A landscape with many valleys, sampled at points; each row gives a point and its height.
A ball rolls from a point to the lowest of its 2 nearest points, and stops where none of them is lower. Distance is the straight distance between rows; heights are no part of it.
guvo (h 275): [8, 19, -23, 3, 19, -6, -24, 29, -6, 7, -1, -28, 19, -14, -12, 4, 5, 20, -2, -31, 9, 46, 1, -4, 4, -5, -29, 2, -26, 6, 8, -1, 10, -20, -3]
tilo (h 711): [3, 9, -33, 23, 3, -9, -6, -10, 1, 23, -9, 14, -2, -1, 22, 9, -7, -23, 5, 4, -3, -27, -14, -11, -4, 18, -6, -26, -6, -13, 7, -3, -24, -38, -3]
Lum (h 177): [-37, -18, 31, -23, -20, 11, 38, 4, 8, -13, 4, 7, 9, -31, 10, -23, -33, 16, -22, 16, 9, -9, -9, 30, -6, -14, 29, -8, 14, 28, 23, 8, 18, 18, -3]
sira (h 423): [4, -6, 3, 15, 14, -3, -4, -20, -17, 0, 0, 18, -6, 6, 1, -23, 6, -30, 18, 19, -6, -34, -3, 0, 22, 22, -1, -24, -4, -9, -1, 10, -10, 3, 4]
dut (h 277): [11, 1, -21, -2, -17, 1, -22, 14, 13, 13, 12, -4, -12, 8, 21, 8, -12, -18, 0, 1, 8, 17, 2, 0, 0, 25, -28, -6, -5, -5, 10, -9, -31, -10, 40]
Buze (h 681): [8, 2, 12, 22, 14, -32, 0, -30, -26, -4, -8, 32, -7, 39, -7, -1, 19, -4, -2, -3, -19, -35, 8, -22, 17, 12, 18, -21, 10, -24, -20, 15, -25, -5, -18]
Rusul (h 661): [-5, -37, 19, -18, -38, 11, 12, -9, 40, 4, 7, 2, -5, -16, 21, -2, -28, 2, -17, 20, -20, -10, 5, 19, 2, 9, -6, 14, 25, 16, 17, -6, 11, 22, 11]
Guv (h 229): [12, 8, -13, -4, -23, -22, -27, 29, 4, 10, 11, -8, -4, 22, 15, 6, -13, 2, -11, -15, 4, 24, 1, -13, -5, 14, -32, -12, -10, -7, 5, 8, -36, -15, 45]
narog (h 348): [-25, 0, 26, -12, 0, -9, 20, -3, 11, -10, 0, 16, 13, 9, 6, 1, -9, 22, -22, 3, -7, -10, -11, 2, -3, -18, 48, -6, 14, 20, 4, -1, -8, 10, -3]
Lekat (h 646): [12, -23, 16, -10, 2, 28, 19, -27, 17, 20, 9, 1, -3, -4, -14, 8, -8, -18, 35, 31, -4, 0, 11, 12, 31, 2, 12, 14, 36, -8, 3, -24, 18, 29, -24]
Sasi (h 268): [-11, 13, 31, -4, 11, -19, -9, 7, -25, -44, 4, 7, -2, 19, -16, -7, 12, 32, -29, -28, -14, -6, 5, -18, -15, -18, 30, 3, -3, 13, -19, 21, 6, 15, 12]
nopak (h 486): [9, 12, -41, 6, 11, 10, -10, -4, 6, 20, 7, 11, -9, 25, 2, 22, -4, -13, 20, 8, 18, 16, 4, -9, -8, 6, -15, 3, 0, -18, 8, -27, -22, -21, 5]
sapem (h 429): [12, 10, -49, 34, 35, -13, -18, -10, -32, 2, 15, 28, -16, 26, -4, 11, 6, -17, 20, 7, 36, 21, 13, -10, -10, 6, -25, -2, -18, -26, 7, -9, -38, -34, 0]
Gom (h 285): [18, -10, 8, -12, -8, 2, -11, 0, -1, -18, 11, -6, -18, 33, -20, 16, 17, -3, 1, 4, 1, 28, 21, -5, -3, 12, -18, 31, 12, -5, -18, -11, -6, 25, 15]
turof (h 673): [10, -2, 15, 0, 34, 0, 11, -35, -9, -2, 17, 20, -5, 25, -31, 5, 15, -18, 29, 26, -1, 3, 18, 0, 22, 0, 26, 13, 25, -11, -10, -12, 2, 21, -21]
puf (h 578): [5, -29, 24, -22, -39, 0, 3, 13, 39, 2, 1, -4, 2, 18, 3, 11, -12, 21, -20, -2, -15, 5, 7, 5, -10, -7, -9, 28, 14, 15, 1, -6, 15, 29, 13]
Ruz (h 516): [0, -15, 17, -18, -12, 3, 6, -26, 34, 12, 7, 14, -4, 16, 2, 11, -8, -4, -5, 23, -26, -17, 8, 3, 21, 12, 13, -1, 32, -4, 3, -13, -15, 6, 0]
Gekaz (h 458): [-10, 23, 2, 32, 26, -12, 8, 8, -41, -20, -15, -5, 18, -15, -6, -2, 30, 13, -13, -32, 12, -1, -13, -10, -19, -16, 15, -11, -37, 0, -1, 29, 23, -15, -30]
biveg (h 263): [23, -7, -3, 2, 14, 9, -21, 7, -19, -12, 20, -20, -13, -3, -24, 2, 27, -13, 16, 2, -6, 26, 26, -4, 16, 6, -30, 36, 4, -14, -27, -8, 18, 22, -8]
Nomik (h 555): [-13, -4, -3, -19, -12, 18, 16, -19, 34, 19, -9, 3, 9, -14, 5, 13, -17, -3, 0, 13, -9, -12, -8, 7, 3, -8, 23, -2, 25, 0, 9, -18, 0, -12, -21]
fetam (h 615): [14, -20, -15, -7, -26, 51, 9, -2, 30, 25, 1, -17, -6, -29, 16, 15, -21, -9, 22, 12, 4, 15, 7, 18, 7, 12, -15, 20, 18, -8, 14, -31, 17, 18, -9]
Led (h 717): [9, 5, -1, 12, 28, 11, 1, -8, -27, -2, 7, -3, -3, -14, -16, -20, 7, -17, 35, 14, 14, 4, -1, 10, 12, 0, -4, 4, -5, -1, -8, -5, 20, 13, -18]
Nalon (h 685): [4, 0, 8, 15, 36, -5, 10, -33, -20, 2, 6, 18, 3, 11, -24, -8, 16, -18, 28, 17, -1, -17, 5, -4, 19, -3, 25, 1, 13, -11, -10, -4, 5, 10, -31]
Gemu (h 653): [14, 5, -3, -3, 3, -22, -21, 1, -1, 9, -11, -2, -12, 23, -9, 1, 17, 2, -12, -12, -25, -25, 6, -22, 18, 4, -21, -5, 7, -21, -30, 8, -19, -3, -4]
tiri (h 417): [-4, -2, 12, -9, -5, 9, 7, 11, 5, -2, -3, -9, 1, -22, 6, -22, -16, 1, 4, 12, 9, 2, -8, 18, 0, 5, -8, -1, -6, 20, 7, -2, 18, 13, 8]
robu (h 472): [-15, 0, 15, 19, 6, 9, 14, -21, -18, -11, -5, 23, 9, -4, 14, -22, -10, -14, 5, 17, 4, -32, -19, 11, -3, 11, 30, -30, -7, 9, 19, 13, -2, -9, -1]
Masuz (h 422): [0, 17, 0, 31, 41, 3, 9, -17, -55, -28, 5, 15, 4, -5, -22, -13, 25, -9, 21, 1, 18, 4, -3, 1, -11, -8, 25, -2, -21, -1, -8, 9, 21, 1, -27]
Mepan (h 445): [-4, -4, 5, 26, 9, -7, 6, -30, -17, 2, -8, 33, 1, 10, 13, -12, -2, -27, 8, 17, -7, -43, -13, -2, 8, 19, 22, -33, -5, -9, 8, 13, -15, -14, -7]
ginag (h 461): [18, -9, -3, -3, 5, -1, -9, -14, 4, 10, 8, -2, -16, 20, -9, 6, 20, -22, 10, 15, -7, -6, 16, -9, 26, 14, -19, 8, 15, -21, -20, -10, -11, 17, -1]
vavu (h 273): [12, 3, 9, -9, -29, -28, -29, 27, -2, -1, 3, -10, -16, 27, 10, 1, -3, 13, -22, -20, -9, 3, 8, -20, 4, 13, -34, -8, -4, -7, -15, 18, -30, 1, 43]
Dafup (h 269): [14, 1, 14, -11, -1, 19, 1, 11, -4, -9, 8, -21, -5, -11, -28, 5, 12, 15, 11, -3, 2, 34, 10, 4, -5, -14, -10, 40, 9, 7, -15, -12, 35, 29, -21]
Nopo (h 271): [11, 7, -4, 4, 16, -6, -20, 18, -5, 3, -9, -26, 1, -15, -12, -13, 21, 8, -3, -18, -15, -14, 3, -7, 18, -3, -29, 6, -15, -6, -21, 8, 18, -4, -14]
Pelu (h 153): [-7, 13, 15, -5, 8, -7, 3, 0, -3, -12, -4, 7, 6, 17, -11, 2, 7, 16, -7, -8, -4, -2, -4, -8, -11, -15, 30, 3, 5, 13, -11, -2, -2, 8, -5]
liko (h 496): [-1, 27, -12, 26, 34, -9, -7, 4, -47, -31, -1, -2, 10, -4, -18, -3, 21, 6, -3, -27, 8, 18, 0, -11, -20, -5, 4, -8, -36, 2, -5, 20, 16, -17, -18]
Dez (h 308): [-1, 1, 36, -7, -2, -19, -14, 10, -25, -47, 8, 2, -17, 28, -14, -14, 9, 24, -22, -18, -12, -4, 12, -11, -8, -1, 3, 2, -5, 11, -19, 23, 1, 18, 23]
risif (h 152): [7, -1, 1, -10, 1, 23, 8, 4, 13, 17, -8, -21, 6, -21, -11, 0, -1, 5, 16, 8, 1, 4, -5, 11, 14, -17, -9, 13, 12, -2, -11, -14, 26, 11, -27]
bes (h 537): [-18, -16, 18, -23, -14, 21, 26, -25, 33, 6, 3, 11, 7, -9, 8, 3, -24, 5, -6, 22, -11, -9, 2, 16, 10, -1, 33, 3, 36, 12, 19, -16, 0, -2, -14]
Mobe (h 292): [24, -7, -19, 11, 24, 3, -20, -5, -29, -9, 24, -8, -20, 7, -20, -5, 29, -29, 23, 12, 8, 19, 26, -2, 24, 14, -32, 22, 0, -26, -25, -6, -5, 17, 5]
lozut (h 67): [5, 10, 2, -9, 6, 6, 0, 2, 8, 3, -6, -6, 2, 8, -12, 3, 6, 4, 8, 1, 3, 5, -1, -1, -2, -8, 1, 10, 4, 5, -9, -13, 10, 7, -10]
vaduf (h 219): [12, -5, -6, -4, 3, 10, -9, 20, 10, 20, -10, -33, 1, -30, -1, -8, 9, 6, 3, -3, -12, -6, 2, 9, 24, -7, -28, 13, -5, -5, -17, -2, 23, 9, -17]
gab (h 619): [-3, -38, 14, -8, -45, 3, 11, 25, 35, 5, 0, -17, 1, -26, 22, -5, -32, 16, -21, 3, -9, 4, 7, 24, -9, 1, -28, 22, 2, 21, 18, 3, 28, 30, 17]
Git (h 395): [0, 7, 6, 18, 16, -2, -8, -3, -21, -9, -7, 7, -2, 5, 1, -26, 8, -11, 12, 5, 4, -21, -10, 4, 6, 15, -4, -20, -18, 0, -3, 14, 0, 0, 2]
tume (h 728): [-6, 5, -20, 19, 13, -4, 13, -26, 5, 15, -11, 27, -2, 5, 12, 17, -12, -23, 11, 10, 4, -23, -13, -8, -11, 9, 24, -16, 7, -10, 13, -11, -15, -35, -17]
mub (h 659): [15, -15, 26, -14, 10, 11, 10, -27, 14, 4, 13, 9, -5, 25, -23, 11, 12, -9, 22, 25, -15, 4, 21, 3, 31, 2, 10, 21, 34, -9, -9, -16, 8, 31, -18]
Zozu (h 142): [6, 11, -13, -18, -24, 8, -6, 4, 23, 15, 3, 6, 4, 33, 5, 29, -15, 8, 8, -8, 7, 24, -7, -15, -29, -9, 13, 4, 9, -3, 14, -19, -18, -15, 22]
zek (h 100): [-36, -2, 24, -13, -12, 14, 33, 13, -6, -12, -9, -3, 9, -45, 6, -30, -24, 17, -13, 10, 19, -12, -18, 29, -4, -15, 12, -17, -9, 18, 21, 22, 26, 12, -6]
Rapud (h 655): [-2, 1, -13, 0, -3, -11, -12, 17, 15, 18, -26, -21, 9, -23, 16, -13, 7, 8, -15, -11, -20, -31, -10, 4, 17, -2, -22, -18, -20, -6, -11, 19, 5, -18, -1]
Bom (h 457): [0, 26, -17, 32, 41, -1, 12, -5, -52, -23, 5, 6, 8, -14, -20, -1, 21, 1, 14, -10, 23, 25, -2, -6, -23, -14, 15, 4, -27, 1, -2, 6, 21, -10, -34]
Niror (h 402): [-5, 16, -5, 1, -4, -6, -3, 14, -4, -4, 0, -1, 9, -2, 15, -10, -20, 2, 3, -7, 16, 13, -15, 3, -22, 9, 2, -19, -23, 18, 23, 10, -7, -18, 32]
dusi (h 697): [2, 3, -40, 13, -5, -2, -15, -12, 12, 31, -7, 2, -3, -25, 30, 0, -6, -26, 1, 4, -17, -34, -10, -3, 11, 22, -18, -29, -4, -17, 6, -4, -20, -30, 3]
Kidut (h 315): [7, -1, -29, 10, -2, 8, -21, 9, -3, 7, 21, 1, -19, 3, 26, 4, -12, -35, 9, 14, 19, 16, 6, 4, 8, 37, -29, -14, -6, -21, 8, -8, -39, -10, 47]
pirib (h 589): [-15, -14, -20, -11, -26, 4, -9, -34, 32, 21, -7, -3, 3, -47, 27, -4, -15, -10, -17, 5, -28, -42, -10, 10, 7, 14, 5, -16, 23, -4, 11, 4, -15, -26, 3]
Seg (h 482): [21, -14, -7, -13, -9, 17, -5, -9, 30, 26, 0, -6, -5, 17, -8, 22, 15, -8, 13, 9, -13, -4, 10, -4, 21, 4, -17, 15, 20, -19, -13, -22, 2, 18, -11]
Fala (h 284): [10, -10, 8, -10, -24, 2, -4, 11, 14, -9, 10, -2, -10, 26, 3, 13, -11, -3, 1, 6, 13, 32, 6, 4, -16, 12, -12, 19, 5, 13, 10, -14, -9, 15, 34]
kini (h 322): [15, 6, -16, 12, 22, 0, -23, 10, -27, -13, 13, -5, -12, 5, -13, -11, 20, -14, 14, 3, 11, 23, 12, 2, 10, 15, -31, 7, -12, -11, -11, -3, -5, 4, 13]
Pofod (h 316): [14, -11, 20, -14, -7, 10, -4, -2, 4, -21, 14, -6, -9, 22, -24, 13, 15, 7, 4, 2, -4, 26, 19, 0, -3, -4, -4, 37, 19, 5, -15, -13, 17, 34, -2]
zam (h 522): [-24, 27, 11, 10, 9, -14, 14, 23, -21, -19, -11, -7, 20, -8, 3, -6, 4, 26, -16, -31, 18, 15, -20, -6, -29, -22, 28, -16, -35, 21, 16, 25, 11, -4, 10]
rupeb (h 335): [-20, 0, 2, 20, 10, -15, 36, -4, -6, 11, -30, 16, 22, -15, 13, 21, 16, 0, -17, -8, 9, -26, -21, -3, -11, -28, 44, -20, -5, -2, 5, 11, -3, -25, -45]
bil (h 197): [-45, 10, 16, 0, -6, 11, 42, 13, -18, -11, -20, 2, 17, -40, 7, -13, -13, 12, -10, -1, 34, -4, -22, 22, -14, -21, 37, -21, -15, 13, 28, 19, 16, 0, -13]
gilo (h 680): [5, 2, -35, 3, -10, -5, -21, 11, 20, 34, -11, -15, 2, -23, 30, -2, -1, -8, -12, -8, -22, -23, -7, -2, 13, 11, -27, -22, -12, -11, -3, 2, -16, -24, 12]
fida (h 632): [13, -31, 9, -8, -21, 42, 14, -17, 29, 21, 4, -8, -6, -15, 5, 12, -18, -11, 25, 27, -4, 5, 10, 17, 19, 10, -1, 22, 31, -8, 10, -27, 19, 32, -16]
Doz (h 336): [1, 19, -14, -1, 7, -6, -13, 28, 2, 5, -2, -16, 15, -4, 0, -5, -9, 13, -1, -20, 15, 34, -7, -1, -10, -2, -16, -7, -27, 12, 15, 1, 0, -20, 17]
Tad (h 232): [-44, -2, 25, -20, -18, 2, 38, 9, 8, -12, -2, 11, 14, -22, 14, -11, -28, 24, -24, 1, 14, -3, -16, 16, -18, -27, 43, -10, 5, 28, 26, 9, 7, 10, 8]
rezud (h 520): [-29, -8, 20, -7, -2, 9, 26, -26, 12, -4, 5, 22, 6, -13, 14, -8, -25, -5, -5, 21, -6, -21, -9, 14, 4, 3, 47, -14, 26, 15, 25, -6, -8, -11, -6]
noluv (h 620): [8, -16, -6, -10, -16, 1, -9, -3, 27, 20, -2, -6, -9, -5, 15, -3, -2, -15, -8, 10, -26, -28, 2, 0, 22, 18, -19, -6, 11, -9, -9, -4, -10, 5, 12]
tamu (h 368): [6, -12, 7, 2, -2, 20, 5, 14, -5, -9, 8, -10, -12, -18, 8, -18, -24, -11, 21, 18, 23, 26, 1, 26, -5, 23, -16, 7, -7, 20, 17, -11, 10, 20, 25]
laz (h 214): [-18, 10, 28, -1, 15, -13, 8, 2, -16, -28, -5, 8, 8, 9, -14, -6, 15, 25, -21, -15, -8, -12, -4, -12, -8, -25, 39, 1, 4, 14, -17, 11, 8, 15, -14]
vebu (h 668): [12, 3, -2, 13, 15, -28, -12, -22, -24, 3, -3, 17, -20, 32, -13, -3, 22, -16, 2, 0, -18, -30, 11, -25, 26, 13, -10, -13, 9, -31, -30, 11, -24, 1, -9]
Kogem (h 213): [6, 25, -13, 3, 17, -17, -26, 28, -14, -11, 0, -21, 12, 0, -17, 3, 14, 25, -17, -43, -7, 28, 7, -19, -6, -6, -21, 5, -24, 2, -8, 13, 7, -25, 1]
Fufeb (h 300): [-33, 7, 15, -13, -8, -6, 26, 7, 13, 0, -14, 8, 21, -9, 8, 4, -12, 23, -22, -7, 4, -7, -19, 2, -18, -32, 45, -7, 5, 17, 7, 4, -4, -4, -2]
Sul (h 674): [1, -44, 25, -7, -24, 11, 13, -14, 26, 4, 11, 0, -10, -27, 18, -16, -20, -13, -3, 27, -23, -19, 13, 20, 24, 17, -6, 10, 23, 11, 14, -5, 14, 37, 6]
funi (h 149): [5, 18, -7, 2, -11, -25, -14, 12, 1, 5, -8, 2, 4, 21, 8, 6, -9, 7, -11, -15, -2, -1, -10, -18, -16, -2, 0, -20, -9, 1, -2, 8, -26, -23, 20]
Vokag (h 51): [-5, 16, -8, -11, -19, -10, -2, 7, 21, 15, -7, 4, 12, 14, 14, 19, -20, 9, -4, -14, 2, 7, -14, -17, -30, -18, 20, -11, -1, 4, 13, -4, -18, -23, 17]
Sopo (h 533): [-6, -6, 13, -13, -15, -10, 2, -14, 27, 8, -2, 12, 1, 16, 6, 9, -9, 8, -17, 9, -24, -22, -4, -3, 10, -2, 19, -10, 20, 4, -5, -3, -16, 0, -1]
laf (h 528): [-21, 25, 12, -5, 9, -3, 13, 27, -18, -17, -4, -19, 15, -18, -9, -9, -1, 30, -8, -26, 25, 33, -10, 3, -24, -21, 12, 0, -25, 22, 10, 15, 20, 3, 2]
gobo (h 605): [-2, -22, -6, -17, -31, 0, -11, -13, 36, 19, -2, -8, -6, -28, 28, -4, -12, -8, -19, 10, -34, -34, -4, 9, 15, 15, -10, -10, 11, -1, 2, 2, -10, -2, 16]
nove (h 636): [12, -6, 0, -14, -22, -15, -21, 11, 27, 18, -8, -10, -10, 16, 9, 8, 6, 4, -19, -6, -29, -22, 6, -13, 18, 6, -28, 0, 9, -15, -22, 2, -15, 2, 11]
Bonil (h 373): [-4, 8, -17, 20, 18, -16, 21, 0, -5, 18, -28, 5, 19, -12, 6, 24, 20, -1, -8, -15, 10, -19, -16, -13, -14, -25, 20, -10, -15, -6, -6, 4, 4, -30, -49]
kogim (h 384): [-5, 9, 21, 17, 35, -6, 6, -17, -44, -32, 1, 13, 7, 2, -23, -16, 28, 0, 3, -5, -3, -12, -1, -7, 1, -15, 36, 1, -4, 4, -14, 17, 19, 12, -30]
zupe (h 627): [-5, -14, -11, -14, -21, 3, -7, 10, 29, 20, -12, -20, 1, -38, 28, -13, -10, 2, -16, 0, -21, -22, -7, 15, 13, 2, -22, -7, -6, 5, 2, 8, 8, -4, 10]
sep (h 642): [-16, -27, 10, -26, -42, 8, 16, 4, 36, 4, 4, -7, 7, -30, 23, -6, -37, 13, -22, 6, -3, 0, -3, 21, -16, -3, -3, 6, 10, 25, 22, -2, 19, 9, 16]
tani (h 558): [8, 10, -41, -10, -8, 25, -4, 14, 27, 34, -6, -13, 16, -1, 8, 26, -11, 6, 12, -16, 12, 24, -4, -3, -12, -14, -18, 3, -2, -7, 15, -28, 0, -29, -7]
kima (h 469): [-17, 10, 16, -9, 0, -3, 11, 17, -1, -11, -9, -5, 8, -13, 2, -17, -7, 18, -7, -7, 10, 1, -15, 8, -13, -12, 9, -6, -15, 23, 4, 11, 14, 2, 4]
Vamag (h 327): [13, 2, -1, -6, -6, -11, -17, 7, -19, -29, 17, -3, -20, 35, -17, 7, 10, 0, -5, -8, 16, 42, 20, -6, -12, 7, -16, 17, -2, -1, -15, 2, -21, 6, 37]
petev (h 309): [5, -1, 27, -8, -16, -25, -26, 21, -17, -28, 3, -8, -19, 28, -3, -13, 5, 21, -26, -23, -11, -10, 9, -17, 1, 8, -23, 0, -7, 0, -19, 28, -9, 9, 33]
reva (h 350): [-4, 10, 20, 5, 27, 0, -5, -4, -33, -30, 2, -6, 2, -10, -30, -16, 25, 5, 4, -8, -13, -10, 6, -8, 5, -15, 10, 12, -2, 0, -26, 16, 28, 12, -28]
mikig (h 414): [-3, 20, -13, 28, 26, -13, 21, 6, -27, 1, -21, 0, 18, -19, -4, 15, 30, 5, -8, -24, 18, 1, -13, -15, -21, -27, 17, -3, -26, -4, -6, 15, 19, -22, -50]
sifet (h 311): [8, 9, 5, 0, 20, -7, -22, 14, -23, -26, 2, -19, -4, -3, -23, -10, 25, 9, -5, -21, -18, -4, 14, -15, 7, -3, -16, 16, -11, -4, -29, 14, 26, 0, -14]
Silu (h 698): [10, 4, -10, 23, 40, -2, 3, -27, -39, 4, 9, 13, 0, 0, -25, -12, 21, -24, 38, 15, 7, -11, 5, -9, 14, -5, 7, 7, -2, -15, -13, 0, 12, 4, -36]
basok (h 357): [10, 8, -3, 18, 18, 2, -19, 10, -31, -15, 5, -7, -5, 0, -6, -28, 14, -6, 12, -1, 7, 2, 3, 6, 11, 18, -25, -9, -25, -1, -5, 15, 7, 5, 15]
kopog (h 226): [19, -3, 4, 3, 6, 15, -13, 14, -14, -13, 14, -24, -8, -12, -20, 2, 12, 2, 14, -1, 6, 41, 13, 9, 3, 2, -27, 34, 2, 5, -13, -11, 29, 22, -6]
gov (h 524): [9, 20, -36, 4, 8, 1, -8, 12, 10, 25, -6, -1, 11, 10, 6, 21, -7, 2, 10, -11, 15, 20, -5, -11, -18, -11, -13, -4, -9, -5, 13, -16, -13, -32, -2]
Tepe (h 280): [-34, 9, 8, 14, 0, -5, 36, 7, -9, -1, -26, 12, 23, -27, 12, 7, 2, 6, -14, -7, 22, -15, -25, 6, -18, -22, 44, -23, -12, 8, 19, 14, 4, -16, -23]
vip (h 574): [-24, -11, -10, -16, -20, 6, 12, -24, 32, 19, -17, 0, 14, -39, 17, 3, -17, -1, -10, 8, -17, -32, -15, 11, 4, -4, 17, -11, 21, -2, 12, -1, -3, -29, -19]
guti (h 591): [11, -8, -25, -17, -23, 43, 3, 7, 34, 26, 0, -11, 4, -4, 9, 27, -13, 2, 19, -2, 8, 21, -2, 7, -4, 1, -15, 14, 10, -5, 17, -34, 9, -2, -4]
Gop (h 328): [11, -15, 12, -1, -15, 14, 2, 15, 6, -10, 9, -11, -9, 3, 1, 1, -13, -3, 13, 12, 19, 39, 9, 20, -13, 17, -17, 27, -1, 17, 13, -17, 8, 29, 24]
Bube (h 455): [10, 12, -49, 25, 37, 8, -8, -10, -15, 12, 10, 21, -14, 20, -5, 14, 3, -20, 32, 17, 33, 21, 10, -8, -11, 0, -17, 8, -11, -23, 10, -25, -18, -28, -9]
vul (h 460): [-16, 21, 4, 4, -2, -14, 4, 26, -8, -4, -9, -11, 20, -9, 13, -14, -13, 20, -10, -24, 17, 14, -21, 2, -23, -8, 7, -25, -38, 20, 28, 26, 2, -22, 24]
Zoral (h 500): [10, -15, 4, -18, -16, 17, 2, -16, 35, 17, 6, 6, -7, 23, -1, 22, -2, -7, 7, 18, -13, 0, 8, -1, 12, 12, 1, 12, 25, -11, 1, -23, -7, 13, 3]
Bak (h 498): [-32, 0, 11, 11, -4, 9, 19, -24, -3, -8, -2, 28, 6, -16, 21, -8, -26, -15, -2, 13, 4, -26, -21, 9, -18, 11, 45, -26, 8, 13, 30, 4, -11, -23, 4]
zelat (h 442): [11, -11, 1, 5, 20, -7, -3, -26, -8, 11, 9, 15, -12, 15, -10, -10, 15, -35, 24, 24, -11, -27, 13, -6, 35, 20, -4, -8, 11, -25, -11, 1, -14, 15, 0]
sagup (h 398): [12, 12, -35, 21, 21, -13, -16, -13, -39, -18, 19, 20, -24, 36, -18, 4, 15, -16, 13, 7, 29, 24, 18, -9, -6, 9, -17, 3, -13, -25, -14, -2, -39, -17, 17]
gerit (h 223): [16, 0, -11, -18, -16, 19, -8, 4, 17, 2, 11, -2, -5, 39, -12, 27, 4, 6, 11, -6, 13, 36, 7, -7, -19, -4, -7, 21, 8, 1, 2, -25, -9, 6, 15]
garu (h 140): [7, 22, -7, 5, 1, -25, -20, 20, -10, -2, -9, -5, 2, 19, -3, 2, 8, 17, -15, -31, -8, 3, -2, -23, -13, -8, -11, -9, -18, -1, -11, 16, -13, -20, 11]
kuf (h 556): [-6, -22, 25, -28, -33, -6, 6, -2, 46, 10, 3, 6, 5, 15, 11, 11, -17, 22, -29, 3, -30, -14, 0, 3, 2, -12, 12, 7, 24, 13, 3, 1, -2, 6, 6]
Kof (h 598): [4, -28, 19, -10, -38, -6, -1, 29, 33, 0, 1, -17, 1, 1, 14, 2, -18, 20, -22, -7, -9, 10, 10, 8, -12, -2, -30, 27, -1, 19, 8, 5, 16, 29, 23]
vofe (h 367): [11, 9, -16, 8, 7, -17, -14, -7, -41, -32, 22, 9, -28, 38, -24, 0, 18, -9, 1, 1, 22, 35, 24, -4, -6, 10, -18, 7, -5, -19, -24, 5, -38, -4, 34]

For each start below, name the point where the ball stops.
laf => Vokag
zam => garu
Bom => lozut
Gekaz => zek
kuf => kopog
rezud => kopog
tume => kopog
Buze => kopog
gov => Gom
turof => Gom
